The views of a scene show one set of named points, each view turned or mirrored, and shifted as a whole, with a little noise and some points left out.
In the rows, 128 means zero.

Scene 1
View 1
k172: [137 146 140 115  81 110 108 129 113 120 157 121 152 133 137  75 152 133
 153 153 132 148  84 133 101  91 144 140 151 127 114 113  71 123 155 154
 139 126 111 123 131 152 109 129 148 130]
k789: [128 107 136 106 137 103 114 110 167 130 117 140 108 127 138 101 148 120
 127 127 134 115  91 115 105 130 126 173 136 134 107 114 121 141 133 125
 144 149 119 131 104 159 152 135 129 126]
k100: [130 120 132 122 131 109 111 131 147 126 124 140 108 127 128  91 154 128
 153 123 134 124 102 115 110 130 126 144 124 120  98 123 122 129 130 115
 147 155 108 131 126 151 149 145 137 110]
k890: [128 125 124 143 134 109 116 142 138 127 130 138 114 142 124  84 157 123
 156 129 133 128 108 100 102 134 117 139 116 119 104 123 122 131 141  97
 149 153 106 146 127 156 152 156 140 106]
k335: [133 162 150 119 109 115  98 115 141 137 132 129 133 100 137  77 129 119
 154 117 121 149  74 131 118 111 136 160 128 111 106 106 106 121 155 127
 152 142 110 140 140 111 106 142 149 115]
k959: [141 105 116 110 108 115 152 152  93 104 149 122 152 172 141  97 141 138
 112 167 122 158 102 141 122 101 138 148 148 147 145 107  61 123 142 140
 119 122 128 134 113 195 133 127 125 138]
k21: [135 101 121 114 125 118 127 159 113 108 137 136 117 149 128  93 156 149
 155 136 129 133 117 135 126 121 136 116 132 125 105 133 100 117 113 128
 133 152 110 119 136 178 152 139 134 109]
k755: [133 103 123 114 132 104 134 127 141 122 130 133 125 152 138 101 148 121
 115 147 130 128  99 113 105 125 124 168 138 144 125 110  98 139 142 120
 135 138 122 141 100 181 152 136 124 131]
k41: [132  79 124  98 148 112 120 140 150 115 112 147  89 138 129 110 159 143
 143 122 134 108 118 126 124 140 128 138 131 129  93 138 128 127  99 126
 139 162 113 113 116 180 176 138 125 112]
k221: [138  90 119 102 138 120 148 149 117 108 124 133 120 153 138 109 137 138
 117 136 119 142 107 142 138 124 132 151 133 140 127 115  98 121 122 124
 126 145 125 131 118 182 154 133 122 123]
k680: [136  99 132  83 129 106 138 109 144 119 121 130 130 140 154 114 127 122
  89 145 122 137  83 141 123 112 135 195 153 153 139  96  88 138 139 146
 127 130 136 133  93 175 140 119 118 147]
k677: [141 115 132  94 105 121 133 145 102 105 142 125 142 141 143  97 134 143
 129 147 118 155  94 157 138  99 147 143 149 135 128 112  73 114 131 152
 124 131 123 121 132 168 123 124 132 131]
k643: [138 116 130 103 129 128 130 153 111 112 126 135 119 126 136 100 128 143
 144 118 113 153 103 154 154 120 141 138 126 119 113 120 106 107 119 125
 132 151 116 127 146 148 134 139 134 109]
k347: [138 115 126 111 117 122 131 155 106 108 139 131 130 143 134  92 143 143
 144 135 120 151 106 143 135 113 138 130 134 124 116 122  90 112 125 132
 130 144 114 126 139 165 137 137 136 116]
k728: [137 122 131 110 116 114 137 131 118 117 137 125 142 144 143  95 131 124
 117 147 118 155  88 136 122 107 135 165 139 137 136 101  83 127 149 131
 130 129 124 142 118 161 125 132 131 134]
k362: [136  96 140  78 131 115 116 123 149 117 113 140 105 117 144 112 138 140
 129 121 124 125  94 152 138 119 144 156 146 130 104 125 109 124 109 151
 134 152 120 106 120 161 148 121 129 125]
View 2
k41: [136 139 126 128 160 133 158 145 170 115 149 149 127  89 187 134 147 132
 124 126 135 109 129 123 124 118 127 141 194 105 114 144 108 158 121  91
 145 118 158 120 140 129 156 107  72 117]
k221: [125 122 160  89 153 145 145 165 144 105 152 140 129  91 152 118 130 119
 141 125 121 132 112 130 125 127 113 139 171 137 101 125 108 145 133  98
 131 115 136 126 130 142 116 101  91 115]
k728: [119 115 144  73 129 135 134 157 136  89 156 125 150 116 114 111 123 121
 158 138 112 138 100 117 126 140  93 140 146 151  99 121 106 132 141  95
 125 136 125 120 119 150 112 111 109 135]
k680: [120 140 145  54 107 144 110 152 144  71 125 112 132  94 120 102 111 129
 134 130 102 125 106 141 128 144  97 137 163 150  85 130  94 132 130  90
  96 143 128 120 132 137 123 116  92 137]
k677: [116 121 159  89 150 145 139 159 128  94 158 124 150  99 105 127 136 136
 164 145 119 156 101 122 130 135  96 129 171 151 113 121 102 148 130 106
 135 128 136 144 120 143 101 108 126 144]
k789: [125 136 103  95 117 122 136 135 167  94 142 134 141 112 155 114 129 124
 134 137 122 105 122 113 122 136 105 148 159 122 102 145 105 139 133  80
 129 144 142 104 130 134 160 118  80 133]
k643: [105 118 149  93 151 145 150 164 133 120 159 152 145 102 139 136 139 115
 149 151 133 147 128 112 124 131 121 138 171 143 124 133 120 145 137  86
 164 126 133 141 106 137 125 101 124 131]
k335: [ 98 116  95  82 108 120 136 143 139 104 161 140 174 140 113 126 133 111
 163 172 127 136 123  87 124 147  99 146 135 143 123 144 124 130 146  72
 164 160 127 123  95 137 148 116 134 160]
k959: [134 109 173  83 157 141 142 165 131  85 164 117 143 105 109 111 128 133
 167 122 111 149  81 130 129 132  88 132 158 152  93 104  97 142 136 118
 111 117 130 126 136 158  82 106 102 125]
k21: [129 114 142 126 175 133 167 156 148 116 172 147 146 106 151 136 151 128
 156 136 135 137 113 109 124 121 112 138 173 124 119 127 113 155 131 104
 156 114 147 131 128 143 121 103 101 125]
k347: [120 112 149 105 161 138 157 160 136 111 169 142 150 108 130 131 143 124
 161 142 130 147 109 111 126 128 107 136 164 139 118 123 114 147 136 101
 153 121 137 133 118 145 113 104 116 131]
k755: [136 122 130  89 133 126 138 150 158  90 154 129 139 113 146 105 123 123
 143 121 114 114 100 120 122 133  98 146 149 132  90 127 103 134 138  96
 117 131 134 102 136 148 129 113  77 122]
k172: [121 111 118 104 139 116 145 142 136  87 173 118 175 133  87 126 143 140
 185 156 121 150  88  96 131 141  78 132 146 141 118 123 102 144 135 108
 142 145 136 128 117 148 110 120 131 163]
k890: [131 103 106 112 145 113 163 148 161 116 177 155 155 136 167 121 139 106
 154 137 133 112 114  91 116 130 106 153 136 121 111 135 123 135 149  86
 160 131 137  99 118 149 147 107  83 121]
k362: [113 147 127  98 134 140 135 143 150 100 135 133 138  86 142 133 138 139
 133 146 128 129 131 125 128 131 117 134 191 125 117 146 103 153 121  85
 141 138 149 138 126 122 145 115 105 144]
View 3
k100: [110 129 120 158 153 130 131 140 122 121 113 123 122 132 123 107 106 100
 158 111 135 114 147 169 136 118 149 134 113 168  95 178 136 125  89 128
 124  86 148 123 140 131 109 123 106 134]
k335: [111 120 124 175 162 148 113 142 117 137  91 137 121 160 136 104 110 112
 135 111 138 114 162 165 144 146 167 115 114 154  91 183 141  61  63 122
 135  94 125  95 131 139 118 162  90 130]
k362: [116 124 149 141 151 166 133 130 132 129  93 137 125 130 129  96 106  98
 141 104 156 103 149 144 122 132 139 150 141 135  99 178 146 129 118 135
 122  71 114 135 111 117 113 124 124 140]
k221: [139 122 131 136 120 151 133 151 141 133 106 112 117 130 125 125 122  88
 146 112 142 112 170 133 126 108 120 147 126 157  91 154 132 141 138 134
 138  87 116 147 130 128 131 140 126 139]
k959: [163 130 133 149 112 155 128 176 129 138  90  95 123 157 139 131 126  90
 135 111 143 120 195 104 141 127 117 145 123 172  85 129 149 126 137 103
 143  87 104 157 126 159 161 152 128 145]
k21: [123 143 135 152 127 125 138 149 137 145  95 106 125 130 123 132 105  80
 168 111 144 109 165 155 120 112 136 154 116 179  92 174 156 146 111 122
 120  81 124 133 129 135 138 118 126 133]
k677: [144 130 145 152 126 158 127 159 135 154  76 112 124 154 138 126 114  89
 136 107 152 110 185 123 126 137 133 146 129 159  88 156 159 108 118 113
 136  83  91 134 113 145 154 153 125 138]
k643: [120 124 136 149 124 143 125 138 147 158  88 121 118 132 125 133 113  84
 154 115 146 104 170 160 114 116 142 143 121 155  91 183 147 110 109 139
 134  91 105 113 126 124 135 153 117 128]
k41: [111 132 134 138 147 138 143 131 134 119 116 125 121 109 116 105 104  88
 167 107 145 108 136 161 121 106 133 157 126 158 100 180 138 168 122 141
 114  74 143 144 129 111 103  98 127 139]
k755: [141 121 118 149 142 153 131 159 119 103 119 113 122 143 131 105 124 106
 139 110 135 123 161 129 150 119 127 133 121 162  92 141 125 136 122 119
 139  85 142 155 139 141 118 134 114 147]
k680: [150 108 135 138 145 186 126 152 121 107 105 128 120 149 141  90 129 111
 113 104 148 119 168 105 148 136 119 132 143 130  95 135 125 120 139 125
 147  79 113 158 118 133 120 152 119 153]
k789: [119 117 121 152 166 157 130 139 112  93 122 133 121 137 129  82 116 113
 138 107 139 118 139 148 150 127 139 129 127 147  98 160 122 128 106 128
 129  79 152 142 135 126  92 122 108 147]
k172: [134 141 135 178 151 147 124 166 109 142  77 111 131 174 145 113 105 104
 138 105 146 116 179 131 145 155 153 133 116 178  89 156 169  86  78  87
 128  82 113 124 119 167 150 143 109 134]
k347: [130 135 135 153 125 136 129 154 139 153  88 108 122 141 129 135 110  84
 154 113 145 110 175 147 123 120 138 147 118 172  90 169 154 120 109 120
 131  88 110 126 127 141 144 143 120 132]
k890: [115 130 106 163 144 115 130 149 122 119 124 111 120 135 121 118 113  99
 164 114 125 120 152 172 144 109 146 127 101 186  91 170 130 126  85 125
 128  94 159 125 155 139 114 127 102 134]
View 4
k890: [139 113 150 109 121 141 152 121 146 112 139 133 134 107 136  90 153 115
 150 152 112 116 133 167 162 131  92 135 112 128 140 152 119 118 138  75
 141 136 120 123 155 158 105 139 133 144]
k959: [150 173 109 141 150 159 177 127 141 154 162 106 100  97 123 107 141  93
 167 116 169  85 105 160 143 182 129 125 145 141 122 149 121 156 152 109
 125 106 147 122 111 163 120 148 107 131]
k347: [146 154 121 116 139 148 168 119 161 125 135  96 115 106 132 112 143 119
 168 155 142 103 112 161 149 154 119 122 117 117 133 147 132 139 147  98
 124 129 140 140 126 175 124 154 105 127]
k680: [131 140 137 145 151 156 143 113 126 134 161 136 113 131 148 139 150 115
 164 108 145  85  91 147 138 190 121 127 171 129 139 140 133 147 130 131
 116  82 140 105 115 136 139 135 137 121]
k677: [141 171 120 128 153 157 167 121 153 134 138  91  99 110 136 129 135 115
 169 137 156  94  99 159 141 171 133 114 133 113 140 142 138 146 150 117
 118 115 148 135 110 167 127 154 102 119]
k221: [151 137 110 126 129 143 157 112 148 131 155 121 133 122 131 112 159 121
 177 148 145  92 108 150 144 172 116 134 140 131 118 145 127 148 132 105
 118 106 142 133 126 167 141 144 115 129]
k728: [133 157 141 136 147 157 148 129 140 134 154 118  99 113 131 122 137 111
 157 114 147  93 101 161 148 162 120 121 136 123 137 139 134 143 138 108
 130 110 137 117 113 157 115 142 120 125]
k100: [134 114 151 106 127 141 151 112 147 105 128 126 135 119 151 109 153 125
 155 159 109 118 123 163 155 143  99 130 121 119 150 150 128 118 138  90
 130 131 126 125 151 153 118 140 134 135]
k755: [140 126 134 133 137 149 155 117 130 131 158 141 127 113 141 107 156 106
 157 125 134  97 116 156 150 169 108 136 150 141 133 149 118 135 138 102
 129 103 130 109 136 142 122 135 138 137]
k643: [142 146 127 110 129 143 147 115 166 113 135  99 120 125 131 123 145 139
 175 161 136 104 105 157 149 147 120 119 110 104 132 137 145 138 131 100
 120 129 140 148 123 182 134 151 103 121]
k172: [128 178 151 126 171 167 178 131 144 130 120  88  78  87 147 123 119  97
 143 124 144 108 110 173 148 155 124 104 125 112 170 149 133 131 171 111
 132 134 139 119 119 153  95 156 110 125]
k789: [129 107 154 119 136 144 144 107 130 109 139 143 137 128 160 123 157 124
 153 141 111 107 114 154 148 161  99 131 149 124 153 147 128 123 132 107
 124 106 126 109 147 133 129 135 148 133]
k335: [109 140 186 113 143 154 121 132 149  98 125 115  95 124 144 135 126 136
 141 128 108 118 109 171 159 121 107 108 105  90 172 129 153 116 132  99
 139 137 124 119 127 156  99 141 130 121]
k21: [153 138 114 108 132 139 181 108 158 120 128 102 132 103 141 100 152 117
 171 174 135 108 123 160 147 157 113 128 121 125 134 157 121 132 152  94
 121 132 139 143 142 172 130 154 108 135]
View 5
k172: [107 140 173 159 140 110 149 127 147 171 138 117  99  93 121 112 119  99
 139 106 120 114 104 134 181  99 109 125 111 102 115 123 131 135 112 156
 125 162 138 158 156 138 125  78 140 142]
k643: [114 142 162 128 131  81 119 114 144 159 169 116 118 115 109 158 146 132
 136 132 134 106 103 160 138 102 106 111 104  98 132 145 146 127 107 139
 119 124 140 165 132 130 105 126 133 100]
k677: [127 145 164 140 112  79 139 121 150 157 159 112 115  87 118 122 133 125
 146 116 120 121  89 142 141 101 110 119 113  96 133 124 135 142 104 143
 127 141 154 180 153 125 112  96 135 126]
k362: [109 135 151 133 131  90 135 118 120 134 159 133 128 123  98 153 137 134
 120 129 157 129 103 130 138  95  87 114 128 105 142 158 112 165  89 116
 112 120 143 177 127 147 107 137 151 128]
k959: [139 150 153 144 102  82 149 122 148 140 146 103 128  73 126 111 133 143
 154 115 106 128  85 137 123 120 111 132  99 108 122 108 140 143 117 150
 126 177 176 175 158 117 116  87 126 119]
k41: [109 147 129 128 140  98 128 132 107 104 158 120 139 144  95 169 133 159
 123 127 146 125 105 149 121 109  98 122 110 133 128 172 116 158 105 125
 103 141 159 141 105 147 117 152 144 111]
k789: [101 132 143 147 147 121 145 111 111 127 130 141 140 125 101 151 141 139
 117 135 157 124 121 118 145 120  69 131 111 118 122 149 116 160 104 126
 100 167 151 152 125 150 114 129 151 117]
k728: [121 136 162 147 122  99 146 106 141 157 138 125 128  86 119 126 143 130
 139 130 129 116 106 128 142 123  85 128 102  96 123 116 141 139 112 144
 117 172 154 173 153 127 111  97 135 113]
k335: [ 86 124 180 154 162 122 135 101 137 189 138 142 110 116 110 146 141  96
 121 135 152  99 131 132 189 108  78 119 109  86 120 138 142 121 106 145
 111 146 115 157 144 143 113 107 147 113]
k347: [118 148 156 135 129  86 128 124 144 149 160 108 116 108 115 143 134 132
 141 119 121 111  98 159 142 105 117 117 103 109 124 140 142 129 112 148
 123 142 150 155 137 130 115 112 131 110]
k755: [118 140 142 148 131 113 150 113 122 125 127 126 143 105 112 137 140 151
 133 131 136 126 109 123 130 132  80 137 100 120 116 131 128 154 114 137
 106 188 168 154 135 134 116 112 138 111]
k680: [128 130 150 144 110  96 158 100 126 137 132 137 145  83 111 123 148 146
 132 136 146 139 102 102 121 126  64 132 118  97 136 117 118 172  96 119
 112 172 169 193 152 130 105 107 145 123]
k21: [114 154 145 133 134  89 125 136 133 128 162 103 118 124 109 153 127 140
 140 115 122 114  98 165 137 102 124 122 102 126 119 154 134 133 114 147
 117 142 155 141 123 136 122 124 132 112]
k221: [128 145 144 132 114  83 134 116 133 127 156 115 139 105 111 145 146 156
 141 130 129 123  96 145 111 118  98 124 101 111 130 138 137 145 110 134
 115 153 167 165 134 125 109 124 131 102]
k890: [ 97 143 147 146 161 126 130 120 122 138 136 122 130 138 108 162 138 136
 127 132 133 102 126 153 156 123  94 131  88 129 105 153 144 122 124 154
 100 174 147 118 117 141 121 127 137  95]
k100: [ 94 138 149 142 158 117 131 120 120 138 142 127 127 137 103 161 137 132
 122 131 145 110 120 145 156 113  91 124 102 122 117 158 131 136 113 141
 103 156 143 133 119 146 118 131 145 108]
View 6
k755: [140 114 130 145 126 163 134 127  77 156 148 124 144 126 142 108 134  73
 147 122 157 126 140 129  92 131 144 157 155 125 148 132 144 136 128 167
 134 106 126 166 130 145 126 154 119  81]
k347: [134 115 106 125 131 126 138 130  86 144 156 112 155 135 136 119 134 111
 129 135 137 152 140 127  92 151 180 149 138 113 162 134 123 127 140 173
 149 111 137 151 136  99 166 159 123  69]
k221: [139 118 128 125 136 138 144 138  75 146 147 119 149 141 149 106 151  95
 126 117 139 136 139 115  83 146 160 162 148 109 147 123 143 119 130 173
 139 111 134 140 130 111 139 156 127  80]
k789: [135 116 113 143 112 156 119 134  94 144 151 132 144 109 138 108 115  88
 154 124 163 116 138 127  96 129 142 138 159 133 134 124 135 131 134 137
 142 101 104 156 127 140 115 152 105  99]
k100: [134 112  90 131 116 148 116 135  93 134 153 127 150 110 145 118 114 106
 158 153 157 133 136 134  85 138 162 120 160 126 143 127 126 137 142 138
 152 101 125 151 140 127 138 155 111  92]
k41: [143 115 106 113 116 142 111 161  95 138 132 145 138 105 166 100 153 107
 147 139 150 127 131 119  70 149 164 127 169 113 133 114 143  98 134 148
 150  98 101 135 135 114 124 164 116 101]
k643: [127 121  99 118 132 116 142 133  88 127 162 108 162 142 136 115 119 124
 124 131 136 143 143 113  91 150 177 145 142 114 146 125 122 124 142 154
 151 113 139 130 130  89 158 153 120  83]
k680: [132 124 150 154 127 152 146 122  85 163 160 119 148 138 119 103 128  73
 123  79 149 118 146 110 116 126 136 185 140 128 141 129 138 126 123 166
 126 108 105 159 110 132 115 150 113  85]
k728: [131 117 128 153 133 147 151 109  77 155 167 104 157 145 118 119 113  84
 130 112 148 139 146 128 111 133 154 171 134 124 159 142 127 152 133 171
 135 114 143 165 126 128 149 149 118  69]
k959: [140 114 143 143 142 143 157 118  70 173 155 109 148 150 128 115 155  79
 116 107 136 153 146 128 101 143 166 186 129 113 176 145 134 134 127 208
 132 116 143 174 132 119 161 160 127  53]
k362: [130 123 114 126 114 126 123 145 108 143 155 129 148 116 129 107 128 113
 127 107 144 125 140 111 103 142 164 151 145 122 138 120 124 103 134 148
 146 102  89 142 119  99 129 158 104  96]
k335: [117 119  83 151 114 132 129 107 102 128 181 103 168 124 105 132  63 118
 147 138 156 135 145 133 121 128 164 132 137 140 148 140 101 164 149 125
 153 109 130 159 126 119 153 144  96  86]
k677: [130 118 122 136 133 123 146 123  90 159 162 107 156 142 115 118 134 105
 112 107 133 151 145 123 112 147 178 172 124 117 167 140 116 124 135 186
 142 111 125 160 126  95 165 160 118  65]
k172: [130 107 103 153 121 137 129 104 103 166 171 109 155 122  99 134 107 104
 135 130 147 156 143 151 126 136 182 153 123 133 181 156 100 151 142 175
 147 106 121 192 134 117 175 160 104  57]
k21: [143 110 101 112 127 130 124 148  90 143 141 127 147 122 154 111 154 114
 136 148 137 151 135 129  75 156 186 136 151 109 158 128 131 111 139 172
 153 105 128 148 143  98 160 165 124  76]
k890: [138 108  89 132 122 156 120 130  81 131 148 122 151 116 155 119 114  98
 166 171 161 138 135 143  74 137 160 115 166 124 147 132 134 152 141 143
 152 105 147 156 148 140 144 155 118  84]

In a view up to two points have been moved. Name them for each view, in the order of its rows, or write -.
view 1 -> -
view 2 -> k41, k680
view 3 -> k789
view 4 -> k172, k335
view 5 -> k362
view 6 -> k728, k21
